Points on a hilly landscape, in no order, each with its height.
From any point a ball rolls to the lowest of the 2 points nearest to it. It stops when none of these is lower. Distance is the straight distance between rows; heights are no part of it.
tive: [132 170 133 119  96 192  92 118 154 102 106 185 150 108  80  83 112 140
 185 161 114  72]  h=567
fuf: [133 195 151 167 145 132 137 120 132 108 109  97 149  90 157 137 118  98
 103 122  85 121]  h=607
dova: [126 136 168 138 116 110 126 133  80 152  57 157 167  84 143  68 169 133
 125 126 115 119]  h=646
buto: [144 145 117  96 125 165  87 117 190 119 162 206 157 106 113 118 104 109
 161 170 126  35]  h=605
letap: [144 143 138 109  91 147 106 133 165 111 139 186 174 109 135  88 125 137
 165 144  95  75]  h=589
Lafi: [119 162 146 132 135 141 126 122 156 163  93 148 173 134 106 124 106 182
 133 145 121 164]  h=301
dafer: [136  95  91 140 128 166 139 179  97 119 103 138  87 154 131 113 151 172
 120  89 111 126]  h=474
bosu: [ 98 120 125 105  96  99 131  98  98 128 228 103 104 158 160 186 128 116
  75 111 126 118]  h=501
reda: [114  57  97 132 116 120  99 136  74 147 152  69  82 140 159 165 112 188
  74  60 163 178]  h=166
sagev: [114 107 142 127  89  90 180 161 103 137  83  84  78 157 170 129 124 151
 155  84 174 193]  h=523
veron: [104 120 171 127 160 119 156 139 104 133 125 117 105 167 130 133 174 163
 136 102 126 159]  h=370
Rem: [123 120 132 138 107 109 138 147 122  90  88 111  70 161 129 105 117 127
 146  95 145 188]  h=561
bod: [ 84 118 161  93 158 145 142 155 142  86 119 151 112 126 123 127 173 140
 143 103 130 126]  h=325
vibo: [100 137 134 115 141 142 103 102 141 105 151 123 176  88  90  99 147  51
 121 139  98 101]  h=504
pokis: [ 77  83 136 142 115 113 144  98  29 193 151  44  94 120 159 167 131 127
  79  81 149 162]  h=795
vef: [123 149 167 135 105  95 144 162 162 125  86 123 156 105 111 112  98 127
 165  99 127 164]  h=395
midub: [139 159 151 126 107 120 123 168 113 123  37 168 150  95 107  90 111 114
 224 130 147 107]  h=302
lonib: [185 150 142 151 157 120 140 131 147 125 176 146  82 163 103 139 137 122
 129 147 114  75]  h=521
Fuvuv: [185 146 118 146 151 133  79 110 117  79  80 160 163  70 100  74 108  92
 148 177 121 120]  h=268
Naduv: [115  84 137 148  93 103 104 140  73 142 145  58  54 150 166 156 159 200
 110  34 160 152]  h=90
fuzik: [178 151  87 109 116 141 102 116 175 167 145 151 139 140  91 127 100 139
 132 152 146 127]  h=368
Vite: [145 145 153 158 170 118 147 145 104  99  74 156 106  91 149  96 119 120
 130 140 128 142]  h=291
zuk: [126 129 130 129 137 109 132 127 161  76 156 133 163 122  66 104 136  96
 138 224  97 105]  h=303
pava: [105 137 147 133 139 124 132 113 108 155 123 171 136 106 155  86 187 152
 131 120 114 122]  h=624
bita: [129 143 110 146  99 145 105 107 204 109 114 162 124 119 117 126 112 112
 143 187 122 112]  h=467
Moku: [136 164 131 142 155 110 128 136 149 126 176  99 148  88 150 131 152  93
 111 134  87 101]  h=578
Suro: [133 165 166 122 105  92 143 181 122 134  35 151 154 116 128 100 121 165
 168 113 139 139]  h=355
pila: [121 200 142 129 122 126 127 119 163 141 129 124 187 143 106 141 116 134
 123 170  94 118]  h=252
Bek: [103  89 104  93 137 144 152  81  73 198 172  98 106 188 180 183 109 146
 114  81 165 134]  h=751
zom: [ 75  96 133 130 106 114 127 106 108 118 193  85  94 177 163 162 151 159
  96 110 123 169]  h=462
vazug: [175 166 182 151 121 108 122  97 123 157 138 137 182 145  97  86 143 116
 162 162  98 104]  h=596
ruvuv: [161 167 149 171 155 138 100 121 112  71  69 164 126  72 111  72 102 137
 177 142 107 131]  h=330
batem: [114 108 150 139 131  97 136 126 109 143 220 112  94 115 149 146 130 135
 106 117  91 112]  h=530
Fov: [146 131 123 110 113  89 113  97 102 133 122 162  95 112 142 162 111 156
  70 144 173 159]  h=107
pidef: [124 170 150 103  97 114 144 125 157 138 106 133 119 143 140 141  98 129
 155  89 139 173]  h=427
mokud: [158 102 105  67 155 138 133 170 122 119 128 148 143 148 104 144 124 151
 138 109 153 129]  h=398
koneb: [133 100 126 152  88 101 164 149 109 170  89  67  92 180 170 175 142 129
 120  96 158 163]  h=475
keni: [143 124 154 129 119 105 142 110  87 135  61 132  90 125 117 147 114 160
  86 122 157 166]  h=163
Tus: [116 151  99 162 154 152 103 128 165  93 133 134 143 109  59  92 113  80
 170 201 109 104]  h=339
kefu: [160 114 136  88 114  86 117 146 118 101 161 129 125 122 126 160 143 132
  94 130 127  85]  h=106
ruti: [100  79 102 130  94 111 136 159 131 169 135  60 108 139 147 213 141 161
  77  81 131 138]  h=371
giref: [159  94 135 101 114  74 111 124  75 135 146 133  86 126 135 172 153 146
  82 100 167 127]  h=46
Nug: [ 96  50  88 147 124 115 110 156 102 175 177  24 106 154 154 222 104 179
  92  89 154 165]  h=273
leruz: [170 119 133 147 159 118 135 106 110 134 101 142 112 136  88 113  94 137
 112 145 153 176]  h=213
rez: [168 139 148 129 120  97  72 122 123  83  80 158 171 112  99  68 154  95
 186 184 137 152]  h=170
tiv: [ 96  96 115 147 126 126 159  87  58 201 188  92  92 148 154 173 100 132
  92 114 134 137]  h=773
rubi: [140  99  94 133 112 123 133 141 107 153 177 112  67 158 134 177 103 141
  91 139 151 123]  h=458
Pesa: [112 151 138 128 153 138 110 138 161 116 115 101 184 109  80 108 166  88
 127 121  91 149]  h=480
Fino: [115 149 165 135 132 161 143 132 154 113  74 149 146 112 108  86 160  97
 189 141 106  69]  h=294
lar: [104 113  98 135 129 123 138 134  61 186 136  89 114 134 142 133 152 117
  98  78 138 158]  h=816
gosa: [123 109 110 138 164 124 134 152 140 143 192 101 129  88 143 164 150 138
  79 127  93  81]  h=553
terid: [105 147 115 145 139 134 153 144 170 157 151 133 190 120 142 146 120 151
 113 182  90 103]  h=206
kiro: [ 95 110  92 105 142 127 132 136 153 142 151 120 133 163 136 154 114 127
 138 137 141 190]  h=642
gok: [160 143  85 146 116 164 139 154 121 120 106 129  79 144 115 130 116 137
 118 131 115 114]  h=496
pivi: [118  82 118 101 133 133 158 102 135 143 160 121 112 139 195 169  99 121
  97 100 137 141]  h=477
Vir: [160 123 111 163 140 140 123 139 157 140 163 145  67 126 123 158 124 147
 127 124 133 109]  h=490
zar: [164 115 147 153 172 133 117 125 141 120  98 144 106  91  91 119 126 104
 121 137 144 127]  h=250
Sipu: [ 95 131 114 131 121 130 125 142 155  88  78 126 112 120 140  96 132 117
 143 131 119 184]  h=588
pekan: [117 138 127 134 141 120 115  90 192 167 218 157 120 117 155 119 131 105
 134 169 124 104]  h=644
zazoz: [ 98 100  80  91 111  90 116 115  48 144 192  38 136 181 213 198  84 153
  79 114 170 154]  h=620
leso: [129  91  85 128  69 118 155 146 106 135 122  86  90 170 136 181 116 126
  92 107 157 127]  h=428
peze: [173 136  87 122 110 136  92  81 181 127 169 157 108 163  99 128 103  87
 104 185 157 113]  h=404
gafir: [131 163 155 118 168 121 151 150 140 115  90 125 155 111 104 162 134 131
 130 146 128  88]  h=214
pifuf: [136 135 104  97 154 151 101  92 209 128 220 177 133 129 119 120 111  93
 136 174 151  63]  h=623
zek: [117 139 150 126  91 187 128 115 141 106  66 160 158 122  85  84 111 149
 148 117 110 115]  h=544
benu: [ 94  68  76 102 151 112 144 116  67 129 212  65 138 146 219 188  84 136
  85 104 143 122]  h=541
dalob: [105  72 130 130 136 156 162 124  68 168 127 120 127 107 138 105 132 121
  87 103 127 132]  h=828
liba: [137 169 152 163 147 177  84  94 144 122  69 152 173  99  95  74 169  79
 202 174 123  97]  h=356
fosun: [ 76 119 114 120 134 106 152 144 142 118 123 115 132 142 147 126 149  85
 162 143 136 173]  h=615
Dofi: [156 140 140 114 128  95 122 158 135 124 120 143 147 100  97 154 165  87
  92 148 142  92]  h=153
kob: [165 106 143  96 142 131 126 148 142  89 121 169 135 145 120  96 123 156
 168 107 136 141]  h=369
Fur: [156  99 109  98 192 139 162 152 122 102 170 157 135 164 112 123 121 109
 141 139 139 101]  h=422
Kip: [197 173 154 157 129 129 114 102 153 116 155 138 130 137  84 101 134 109
 156 134 103  98]  h=560
dof: [143 152 128 153 147 149  85 113 169 127 112 127 186  69  78 102 163 116
 132 165 111 127]  h=449
peda: [127 144 131 114  96 139 152 152  98  88  73 137 124 132 124  67 101 166
 116  76 110 142]  h=429
sep: [163 121 138  93 116 136 122 124  94  74  80 177 134 132  91  59 100 156
 135  93 129 163]  h=402
kad: [156 136 103 112 126 137 140 138 154 193 102 141 152 143 103 147 115 158
 126 120 147 164]  h=336
Tise: [112 116  86 113 134 159 145 157  81  84 130 120 117 139 118  95 124 142
  98  84 109 141]  h=454
dizi: [137 159 127 139 124 171  56 107 183 126 103 143 190  85  70  90 161  75
 177 205 123  82]  h=408
roge: [112 124 128 145 115 162 148 106 180 130 134 147 125 130 150 142 121  83
 136 148 123 111]  h=473
nal: [125 149 179 179 150 131 158 105 170  86 105 109 126 111 153 129 136 126
 150 110  87 145]  h=633
modol: [104  99  95 116 132 111 157 119  46 149 135  57 125 189 186 188 115 157
  99  96 157 158]  h=702
pof: [ 67  93 166 110 144 120 152 113  85 136 154  85  86 173 165 149 148 179
 127  61 138 187]  h=417
sote: [151 153 146 117 142 154  72  92 170 133 151 154 152  76  74  97 143  40
 146 136 117  71]  h=524
Guset: [121 147 159 145 110 147 155 155 120  84  56 159 149 105 154  68 130 105
 194 128 116 101]  h=244
gufif: [ 76 130  79 118 131 129 134 141 136 188 126  78 124 155 161 178 118 150
 103 111 148 194]  h=674
Tevul: [ 89 175 184 111 161 126 153 155 125  97  76 140 146 111 116 121 148 156
 147 111 107 129]  h=276
fereb: [104  66  72 103 145 128 148 123 120 105 204 104 118 135 188 148 109 132
  88 111 127 116]  h=499
nira: [152 117 138 145 110  89 108 140 129  98 134 147 131 128  97  91 151 101
 155 182 117 124]  h=260
migiv: [128 172 121 143 113 178 133 126 137 125  87 160 121 150 117  94 144 137
 128 108 108 111]  h=522
dega: [164 140  98 150 124 122 115 117 192  97 156 138 136 128 113 129  90  71
 128 207 146  91]  h=437
vomo: [132 130 147 123 112 111 142 100 148 157 135 137 121 128 149 142 121 109
 116 110 121 135]  h=453
fuzov: [100 134 134 120 122 153 113 133 156 148 119 181 156  86 151 113 161 152
 152 154 107 101]  h=606

Where does a ball stop that starts at each point below?
bita => terid
Bek => Guset
pifuf => kob
kiro => leso
pekan => Guset
gosa => giref
fuzov => kob
